The views of a scene show one set of named points, each view turned or mirrored, shifted and resized as a whole, with a little noise and some points left out.
In the rows, zero is written as 128.

Scene 1
View 1
Pited: [131 176 129 127 121 106 173  63 144 158 152 126 138 127 149 151 126  96
 156 133 110 180 153  71  70 138 145 133 115 170 165 119 118  67 134 133
  99 149 115 114 135 115 126 130 128 130  99 156 117 150 115 142 130 145
 134 174 151 111 104 179 117 155 123 116 104  96 127 161 131 103 147 157
 145 125]
Buza: [131 153 188 152 154 143 125 143 188 128  83 105 123 132 167 150 126 105
 127 104 163 147 109 134 165  92  89 126  88 103  83 150 132 111  96 128
 177 120  98 120 162 146 108 134 131 139  97  69 131 102 132 122 126 119
 105  96 114 113 161 125 125  90 159 143 135  85 122 192 140  78 176 137
 135 100]
kelag: [152 144 159 124 129 149 158  97 151 131 106 114 137 119 144 162 108 102
 149 112 133 171 145  96  84 130 132 110 106 156 130 133 129 115 118 111
 140 146 115 114 143 121  96 121 150 135 108 131 119 134 110 130 133 131
 110 162 136 116 125 153 125 124 131 132 114  94 133 164 136 114 157 164
 144 133]
Zimap: [151 151 146 150 131 118 146 111 189 161 120 113 125 140 157 123 131 100
 128 128 132 168 121 101 141  98 112 146 106 141 146 116 129  76 139 123
 105 147 102 113 135 122 118 153 120 128 114 110 139 121 134 140 107 132
 144 127 137  98 122 147 122 121 135 132 120  93 123 173 120 100 156 140
 123 113]
Pez: [ 92 192 111 135 120 132 166  97  87 127 136 132 150 126 156 162 124 142
 154 136  84 107 159  87  44 174 164  73 101 152 106 119 103  90 110 140
 116  98 115 143 133  95 110 127 120 156 109 141  81 140 101 104 127 147
 100 168 147 149 108 161 126 174 118 108 103 102 123 122 137  89 154 167
 157 141]
lafur: [126 172 142 134 132 131 154  94 130 135 119 121 138 127 154 162 117 115
 152 122 119 150 148  92  79 141 140 106 105 146 122 131 117  93 113 131
 132 125 109 121 145 116 113 122 135 141 105 128 104 133 109 122 134 138
 110 156 141 125 121 159 127 139 128 123 113  90 123 157 138  95 157 158
 144 129]
tozu: [195 114 158 118 113 131 162  90 199 159 117 104 129 126 136 131 113  81
 147 117 146 222 134  81 107 104 115 152 121 177 191 114 137 103 154  91
 102 193 124  93 131 118  98 144 154 111 118 149 150 139 123 159 113 129
 147 169 139  79 105 158 126 118 128 140 115  98 139 175 121 139 150 161
 126 128]
gigiv: [145 165 129 142 126 122 157 106 156 157 128 124 145 138 164 138 115 130
 155 127 126 137 134  91  75 143 128  99 100 143 120 112 114  89 137 112
  98 139 117 135 129  86 113 145 130 135 125 128 112 128 117 127 107 133
 123 153 132 125 105 153 136 128 139 131 113  85 110 152 118 105 147 161
 132 124]
dibu: [126 160 131 145 121 120 150 107 157 152 130 115 130 136 151 126 137 105
 124 134 108 161 136  92 125 111 134 141 110 152 155 111 124  71 133 136
 104 135 101 115 130 125 118 147 115 139 109 123 124 128 128 125 118 141
 142 136 149 102 114 152 117 148 117 119 115 104 129 151 124  99 153 143
 135 128]
lati: [109 171 121 114 111 148 160  95  98 120 134 125 142 118 148 159 121 127
 158 126 101 120 155  87  43 167 158  82  96 157 116 119 117 113 114 123
 129 115 128 143 130  92  97 130 134 142 109 146  91 143 103 108 125 142
  94 177 141 136 110 161 121 163 122 115 109  98 135 122 138 110 152 174
 164 145]
dila: [140 148 137 126 118 145 159 106 137 131 117 113 134 121 144 149 118 114
 146 122 114 152 146  89  81 136 141 102 105 160 139 120 125 109 126 112
 124 138 121 125 134 107  94 132 139 139 117 138 111 134 112 125 122 134
 116 166 143 116 111 151 127 143 121 127 112 101 134 141 130 115 152 163
 144 144]
pom: [114 176 130 128 123 128 160  90 121 136 138 125 137 124 150 151 129 112
 146 133 101 148 152  82  80 143 149 111 104 161 138 120 117  86 120 136
 115 120 113 128 137 112 112 132 124 144 103 139 107 140 114 121 128 143
 117 162 148 123 113 160 118 158 119 115 106  98 128 144 136 100 153 158
 151 132]
Balun: [102 175 124 123 114 143 150 107 116 128 139 123 139 126 154 149 129 130
 152 121 108 109 142  94  63 156 143  85  89 142 108 119 115 109 117 122
 129 109 126 148 133  92 100 140 126 141 111 129  97 136 111 106 116 138
  97 160 131 137 118 151 122 148 135 120 116  93 127 128 136  99 154 169
 157 132]
lasuf: [158 130 113 138  98 132 160 116 164 160 129 105 137 132 142 109 123 122
 130 135 106 152 140  84  97 122 136 119 110 171 173  86 125  94 164 100
  75 162 118 127 111  90  93 165 127 129 137 151 131 137 122 135  89 140
 149 161 150  98  89 144 132 151 113 126 111 105 136 124 108 130 143 155
 126 145]
suvi: [104 183 130 143 128 112 154  87 139 150 145 120 128 135 156 143 144  98
 132 135  99 158 144  85 116 120 139 143 107 151 145 121 116  60 121 155
 113 121 101 114 142 136 129 134 110 144  90 129 115 131 128 123 130 146
 133 139 151 112 122 166 108 159 119 110 108 103 125 159 132  79 159 143
 149 120]
Kiza: [142 132 153 116 113 166 145 119 155 121 112 104 126 116 139 145 119 101
 137 111 127 160 135 102 102 120 126 112  98 152 134 128 137 133 122 104
 148 140 128 125 140 114  82 137 145 128 107 126 127 132 118 122 123 124
 109 154 130 107 126 141 120 130 129 134 123 103 148 146 136 122 160 167
 149 138]
pobik: [137 161 128 143 123 139 172 104 109 133 100 117 151 126 150 154 104 138
 148 136  96 139 165  86  55 150 168  77 119 168 129 114 118  95 124 125
 108 127 100 116 128 107  99 120 137 159 126 151  90 131  97 119 128 141
 119 172 159 128 100 150 136 159 102 117 101 102 124 132 122 107 151 156
 139 156]
Sir: [140 136 147 133 119 158 151 124 146 123  96 100 129 118 139 141 117 111
 127 124 111 161 143 100 118 109 144 113 110 160 144 122 136 110 124 118
 134 136 108 115 136 131  85 134 137 145 114 131 119 126 115 123 125 136
 122 149 146 102 121 135 121 142 108 126 119 108 141 142 131 116 160 149
 143 150]
fil: [138 159 152 121 125 118 150  82 179 153 143 122 123 129 151 143 132  80
 146 116 137 184 129  88 111 118 111 150 100 147 149 129 121  83 126 125
 125 150 120 115 143 123 120 142 131 117  92 123 132 137 129 139 123 131
 129 150 129 104 125 166 114 127 143 131 117  89 130 176 136 101 153 156
 145 108]
View 2
tozu: [123 135 134 180 107 140  64 119 166 122  77 121  99 112  88 129 134 157
 127 126 151 119 113 165 123 160 183 100  94 139 108 103 106 167 150 157
 182 115 187 180 172 101 139 168  79 143  82 172 109  96 125 134 104  78
 149 124 130 129 101  91  96  85 101 115 116 167 115 156  90  61 119  82
 100 100]
lafur: [100 141 153 168 119 159 123 156 131 117  99  92 102 148 100 135 130 130
  97 131 110 137 130 142 111 139 129 103 105 143 128 154 129  97 128 142
 108 130 131 132 111  81 129 133  88 151 108 143 159 135  94 128 124 129
 139 147 141 151 129 123 128 134 151  89 135 174 124 138 100 138 103 109
 142 136]
Pez: [100 160 149 169 102 190 152 179 102 111 119 104  82 163 106 148 129 115
  98 133 122 145 147 151  91 121 117  85  90 125 143 150 143  72 110 119
  72 136 127 106  40  74 128 127 104 169 143 135 165 159  60 138 152 129
 157 163 135 167 126 128 140 153 175  69 144 166 125 142 106 193 116 118
 139 143]
kelag: [106 131 144 173 115 143 105 141 141 119  86  91  98 139 103 128 130 145
 109 125 110 120 129 151 109 149 138 108 108 150 132 138 130 122 133 145
 138 130 152 128 133  89 140 137  89 165  92 153 157 126 108 128 125 111
 112 134 144 148 126 118 116 120 135 107 123 180 136 131  98 112 110 101
 135 131]
Kiza: [111 133 139 161 116 148  97 121 144 116  70 110  96 126 127 121 118 129
 119 113 117 112 123 156 126 154 135 115  98 151 143 133 146 130 123 142
 143 125 152 121 122  99 146 138  82 163  78 155 133 132 116 124 147  99
 100 111 141 146 114 104 127 119 117 108 111 170 142 136 117 113 118 116
 124 137]
Zimap: [112 139 153 148 138 154 104 127 154 128  92 122 109 122 105 135 117 119
 103 119 122 130 110 129 141 153 158 118  89 133  98 149 125 108 133 161
 147 126 121 199 164 104 138 164  73 110  76 155 113 113 134 127 117 137
 166 121 107 125 107  86 125 119 123 101 114 168  85 151 118  99 105 114
 123 119]
lasuf: [117 163 127 174  96 191  97 126 128 114 106 147  72 115 103 141 132 118
 132 115 162 125 123 168 103 139 173  94  68 112 112 109 137 125 126 138
 152 137 168 172 105 105 148 162 105 146 113 167 100 132 108 138 132  89
 183 129 104 142  83  77 119 122 130  99 107 149  93 168 125 125 131 111
  92 101]
Buza: [103 111 160 128 164 123 112 108 167 133  56  82 124 126 148 117 103 111
  92  96  53 107 110 108 157 166 110 157 121 174 122 195 155  95 121 166
 151 137  85 149 183 110 151 121  74 124  28 146 156 123 160  95 139 174
  78  88 126 124 134 100 143 152 120 117  98 192 117 116 148  97  88 135
 152 154]
lati: [103 155 146 169 102 180 135 168 113 109 104 105  86 153 112 138 125 128
  99 130 132 136 140 155 102 124 126  80  89 133 147 141 137  91 115 124
  87 130 137 101  50  72 128 129  94 176 137 138 157 158  64 141 150 113
 141 152 143 166 124 128 135 142 158  72 147 168 136 144 103 172 114 116
 132 146]
pom: [105 145 156 168 116 170 127 162 122 117 107 110  97 148  98 134 127 124
 102 134 132 141 130 152 112 136 136  92  90 131 127 140 128 100 120 136
  99 122 130 134  89  80 123 147  90 148 124 137 141 139  81 138 141 115
 154 145 140 154 126 117 127 124 151  81 138 166 121 144  94 150 115 112
 135 135]
fil: [114 134 155 150 134 134  93 144 162 122  79 108 117 128 105 132 117 142
  92 121 133 131 113 134 143 146 151 100  96 148 112 140 102 121 138 160
 131 107 133 175 144  85 124 159  57 122  90 153 126 110 101 130 118 118
 148 127 132 133 119 108 122 113 119  88 142 169 114 148  94  96 100 104
 123 144]
suvi: [106 139 168 154 145 166 132 158 124 130 114 119 116 150  95 134 110 109
  90 141 127 161 117 147 137 145 139  97  89 135 108 148 119  97 123 155
  92 112  95 178 124  82 107 163  77 112 109 121 119 129  95 138 140 132
 167 145 132 135 134 103 134 114 143  75 140 160 102 143  82 137 112 122
 137 127]
Pited: [113 148 155 172 112 160 108 165 136 116 111 110 107 143  78 141 131 143
  99 144 151 151 127 155 117 135 157  74  92 126 115 124  97 117 133 148
 108 113 144 166 109  72 112 168  75 138 132 141 131 121  76 146 117 102
 177 155 137 147 120 114 117 104 144  75 152 161 115 153  68 124 111  90
 126 123]
dibu: [110 143 152 157 134 168 122 139 130 129 107 131 103 139 100 130 113 107
 107 129 129 149 117 152 131 149 152 108  87 127 104 138 131 109 122 152
 121 122 117 182 137  97 125 162  85 116  97 139 109 124 113 135 137 123
 168 132 118 129 114  90 126 115 137  91 122 158  95 149 101 128 119 121
 123 113]
pobik: [102 156 139 194  92 184 136 155 102 112 123 106  75 156  88 137 143 127
 118 136 122 143 144 172  78 134 139  99  98 124 130 130 145 101 121 123
 113 147 152 118  90  88 134 130 126 173 129 142 155 144  92 140 133 111
 146 164 130 165 128 112 121 131 168  98 123 168 123 140 101 156 123 105
 134 101]
View 3
dila: [148 140 124 147 135 140 109 107 141 138  90 123 113 144 168 128 117 131
 121  81 121 155  97 113 116 119 156 146 164 133  86  92 159 165 124 144
 114 134 129  94 144 159 155 117 134 148 154 130 161 140 135  95 125  99
 132 121  79  85 129 159 117 131  78 100 107 118 145 136 121 114 158 143
 126  98]
fil: [141 152 101 170 130 168  99 112 121 131  90 133 104 182 170 102  94 112
 110  98 101 122  62 151 120 154 152 121 198 158  97 138 170 139 187 169
 152 108 136  81 103 150 107 130 129 156 132 142 156 140 128 117 202 106
 146  89  76  72 174 144 133 144 109  84  97 144 149 143 130  90 150 150
 124 156]
suvi: [126 144 146 192 117 174 131  61 121 140  67 126 107 166 157  98 116 115
 110 106  85 149  78 142 103 148 133 143 124 137  87 120 189 149 158 184
 157 120 184  98 120 163 119  82 168 152 156 154 176 108 124 142 174 122
 166  59  59  55 162 160 129 138 102 143 100 117 171 142 146  88 133 166
 117 135]
gigiv: [136 134 141 160 165 161 119  93 146 159  65 141 135 163 147 102  98 135
 153  81 115 142  87 119 147 118 149 111 175 127  95  76 151 158 128 128
 123 128 117 121 137 141 142 103 147 144 166 115 184 153  97 100 160  72
 127 117  76  75 161 186 145 131  61  91  90 131 140 135 138 105 139 155
 132 134]
Sir: [121 145 127 154 133 151 120 108 143 126  93 111 105 146 168 105 127 117
  99  98 141 141 102 128 113 131 149 173 160 144 108 117 155 166 142 133
 101 134 158  94 153 172 141 116 149 138 134 132 130 127 155 107 120 129
 155 141  89 114 123 144  92 116  92 105 126 115 151 130 112 111 147 135
 132 103]
Balun: [136 116 155 141 121 146 117  72 128 183  83 130 115 133 177 142 112 141
 137  94 121 172 105 108 116  84 138 144 148 116  40  53 157 176  93 137
 118 144 119 115 115 151 155 124 149 151 200 152 175 131  94  86 136  91
  99 113  66  54 146 168 144 120  68 125  67 100 131 134 128 102 147 151
 130  93]
lati: [157 127 149 139 110 135 123  67 140 171  79 130 115 116 177 164 118 150
 126  76 106 190 105  99 100  96 150 140 118 114  40  48 172 172  85 164
 134 150 125 101 129 164 175 101 138 154 199 165 186 133 111  89 114  86
 101  88  55  53 135 179 148 136  59 131  81  96 144 144 128 105 163 163
 119  80]
Kiza: [128 136 108 133 127 141 103 128 131 137 113 114  99 149 184 117 111 117
 104 100 148 139  92 137 116 118 156 162 195 149  86 116 146 170 143 133
 101 129 127  91 123 163 142 158 125 147 140 143 128 143 134  94 139 111
 122 155  91 104 130 134 105 109 103  86 105 116 129 133 107 113 152 127
 138  98]
Pited: [171 172 109 181 146 155 113  98 147 124  78 147 116 150 154 134 109 135
 122  73  72 155  66 121 109 156 162 114 137 142 100 113 189 139 149 192
 163 110 137  77 139 159 146  79 129 174 161 140 195 145 140 124 163  82
 144  50  52  57 153 169 157 171  89 100 106 136 170 157 144  96 173 175
 114 132]
pobik: [156 136 140 153 140 140 136  80 164 138  69 124 133 122 149 144 126 157
 136  60 117 175 116  91 123 113 162 141 116 114  79  65 170 172  89 136
 116 155 136 109 178 168 187  73 146 140 161 133 183 137 140  93  95  96
 148 107  70  81 120 192 124 139  43 120 124 111 159 140 128 118 163 155
 116  96]
Pez: [149 114 167 151 111 144 147  41 141 175  61 131 125 119 168 162 121 157
 144  80  96 195 119  91 100  89 138 138  98 100  32  31 173 178  69 156
 131 158 137 118 134 166 182  84 163 152 212 167 202 124 100  90 117  88
 112  79  44  39 138 193 153 137  43 150  82  88 151 142 139 101 154 166
 113  88]
kelag: [144 127 102 141 125 148 113 124 134 125  92 111 107 157 172 124 104 141
 114  75 127 144  95 127 128 128 155 131 189 148  75 109 156 156 147 143
 126 132 125  88 124 160 156 129 113 143 125 149 146 142 151  81 147 106
 137 127  85  91 140 156 114 134  70  81 122 127 134 140 106  94 162 138
 123 120]
lafur: [141 121 127 153 114 156 128  82 132 146  71 118 113 155 164 125 109 148
 126  81 109 158 109 127 121 120 147 128 157 133  56  84 173 156 130 148
 140 137 135 105 115 158 160 109 135 140 150 163 172 128 133  91 153 104
 139  97  67  64 157 170 127 133  58 110 110 119 143 134 123  87 150 148
 114 125]
lasuf: [145 186 135 186 200 147  99 118 165 143  95 163 140 152 143  98 121 100
 144  91 111 134  56 101 122 141 166 152 155 137 166 116 151 165 123 132
  96 114 132 102 197 149 123  85 155 166 173  55 173 164 100 136 120  71
 139 121  80 103 116 162 130 134 108  79  91 141 165 147 146 143 152 165
 149 103]
Zimap: [101 145 135 186 152 183 125  95 122 133  71 128 113 199 145  50 107 102
 111 112 120 109  71 166 135 154 137 144 189 150 131 147 156 149 191 136
 119 111 171 108 132 151  88 112 164 137 118 112 142 123 121 137 191 124
 183 117  87 100 169 150 106 117 112 104 111 140 153 128 141  92 114 141
 144 164]
pom: [153 145 139 164 124 149 123  73 134 149  76 133 117 142 163 137 114 133
 124  87  96 167  94 114 103 123 148 137 130 127  69  88 180 162 123 170
 139 136 143  98 131 161 153  97 146 158 172 154 175 128 125 109 142  99
 133  84  62  60 140 170 137 145  79 122  95 113 155 139 130 101 154 160
 118 107]
tozu: [160 198  67 174 183 153  74 176 159  90 106 143 117 176 152  90 102 108
 111  74 114 102  50 134 137 181 191 126 218 176 167 171 160 141 193 156
 130  93 123  63 164 150 119 116 106 166  98  86 146 173 161 125 158  86
 156 119  98 126 132 138 121 147 115  28 133 171 166 149 119 118 172 149
 135 142]
View 4
Balun: [114 130 138 137 104 109 151 141 117 149 166 110 128 148 109 127 133 115
 113 122 117 136  93 106 110 143 163 166 152 120 146 114 102 122 131 141
 171 162 117 136  99 127 154 119 106 167 135 123 143 143 144 143 122 175
 149 124 170  75 135 133 122 145 159 128 141 183 172 115 177 145 166 128
 103 128]
Sir: [122 147 102 143  97  95 151 129 129 153 147 108 142 113 104 106 127 115
 106 119 117 139 112 161 137 155 136 125 161 121 111 104 111 127 108 103
 120 157 115 141 142 156 113 132 148 162 147 150 150 137 155 145 111 146
 137 119 139 112 130 139 149 125 130 124 142 162 143 123 160 130 114 138
 113 118]
lati: [115 125 126 147  95  83 157 152 110 149 155  91 127 153 113 127 144 115
 130 115 115 141  85 115  92 144 166 175 153 126 149 113  94 144 113 147
 174 133 119 126  92 124 152 135 111 178 135 115 139 143 136 151 110 173
 153 126 175  64 131 131 140 153 165 132 143 187 182 108 180 152 161 129
 104 137]
lafur: [110 136 120 159 111  90 167 141 124 156 155  91 126 138 118 126 129 129
 114 116 128 127 105 142 108 127 150 159 154 123 124 106 110 137 135 130
 149 143 123 137 117 128 141 124 119 159 146 125 146 140 136 141 121 151
 134 119 134  93 126 137 145 125 143 135 139 166 164 117 155 129 161 157
 113 142]
dila: [123 138 108 149 102 101 156 135 117 157 148 104 132 139 111 112 127 118
 109 114 128 144 116 151 115 145 134 143 151 128 127 107 114 138 115 117
 134 143 118 132 108 142 130 133 143 158 139 137 142 146 140 149 116 158
 135 115 152  88 123 141 137 132 139 121 137 171 166 121 171 142 140 135
 113 124]
Kiza: [130 141 110 134 118 121 166 131 128 164 148 118 131 131  99 103 112 121
  93 119 130 140 126 141 136 154 121 128 158 132 121  90 111 123 115  96
 117 181 101 135 127 158 121 128 147 157 144 142 151 156 134 157 129 154
 129 110 148 108 133 144 142 128 122 117 128 172 153 114 169 142 132 135
 108 115]
fil: [114 121 103 155 130 112 179 130 150 147 150  86 127 154 125 121  87 120
 122 137 167 124 128 174 121 126 131 129 148 120 109  79 116 129 153 117
 124 157 119 125 116 131 121 121 152 150 140 136 147 141 115 140 163 118
 104 125 108 128 123 124 142 119 129 128 125 137 158 126 160 137 172 140
  96 129]
lasuf: [131 128  95 141  82 113 127  99 114 137 138 114 137 145 132 104 118  87
 119 131 131 153 129 197 119 173 110 113 145 119 113 115 145 128 126 120
 127 110 137 118  91 142 105 121 171 162 129 169 136 124 144 126 131 135
 121 111 156  96  97 136 104 149 149  98 155 148 173 150 196 142 126  89
 112  94]
gigiv: [116 139 127 155 109 120 144 112 116 151 154 110 122 156 134 122 119 117
 109 122 140 133 124 154 112 134 131 148 142 116 129 114 136 123 158 133
 150 133 134 131  95 125 141 110 127 152 137 140 141 142 140 127 129 153
 124 108 144  94 109 137 107 127 148 118 149 166 177 137 175 127 168 131
 115 128]
suvi: [103 113 107 153 101  82 160 135 154 132 160  64 144 136 129 127 117 106
 145 144 142 120  89 168 121 132 173 145 159 110 110 105 104 132 133 139
 153 134 134 136 125 119 119 116 129 175 144 130 143 120 143 122 147 111
 128 147 111 123 124 111 149 130 153 141 143 127 149 127 149 131 165 135
  92 136]
dibu: [113 125 103 148  98  97 144 119 146 137 154  87 142 133 128 116 115  98
 131 143 140 128 107 183 133 146 147 130 153 111 107 107 123 126 140 124
 134 134 134 135 125 132 109 115 141 166 142 153 142 122 149 120 141 111
 125 132 120 125 114 118 133 128 143 129 144 130 150 140 160 128 144 123
 101 114]
kelag: [118 143 112 156 121  99 177 139 121 166 147 106 128 137 111 110 119 137
  95 112 139 135 129 152 117 128 125 140 150 127 122  95 113 142 125 107
 126 157 112 134 120 144 131 134 144 153 147 133 151 154 127 155 120 156
 125 108 135 103 128 144 154 120 124 125 128 173 160 113 157 134 145 156
 118 136]
tozu: [129 134  78 160 125 111 175 113 130 158 127 101 130 143 122  97  92 120
 101 119 165 141 160 215 126 145  81 100 140 126  94  83 140 144 129  89
  86 131 119 117 113 149  94 138 192 136 140 160 147 144 112 148 145 122
  95  99 118 125 105 142 139 116 109 106 128 143 161 139 171 130 133 128
 117 110]
Pited: [114 110  96 170 107  76 173 140 130 136 142  63 133 160 135 118 114 112
 147 124 153 135 114 188  92 128 137 143 148 122 117  98 115 160 133 141
 147 102 135 119  91 118 121 140 151 165 133 127 136 134 115 139 138 125
 113 128 129  96 109 126 144 138 148 127 134 139 176 124 169 143 172 129
  98 137]
Pez: [109 127 134 150  85  78 145 150 108 143 163  87 128 145 121 135 157 110
 136 115 105 138  70 109  88 137 185 182 151 123 153 130  95 143 122 159
 191 121 131 136  93 116 158 127  95 182 137 113 134 133 150 139 101 176
 164 130 171  59 127 131 131 151 179 132 150 186 181 113 174 143 167 132
 106 141]
Buza: [ 99 161 146 139 148 141 162 123 165 173 176 128 130 113  98 127  99 149
  67 135 141  98 123 117 173 114 149 131 167 111 106  93 118  79 181  88
 115 242 105 169 179 149 137  85 112 129 160 138 173 149 159 120 147 131
 129 124  85 162 149 132 137  83 107 139 137 156 116 127 122  96 152 194
 114 133]

Which points are out of place in each view (at most two, in the order of its rows)? Write none if all are in place.
view 1 => lati
view 2 => Buza
view 3 => Zimap
view 4 => tozu
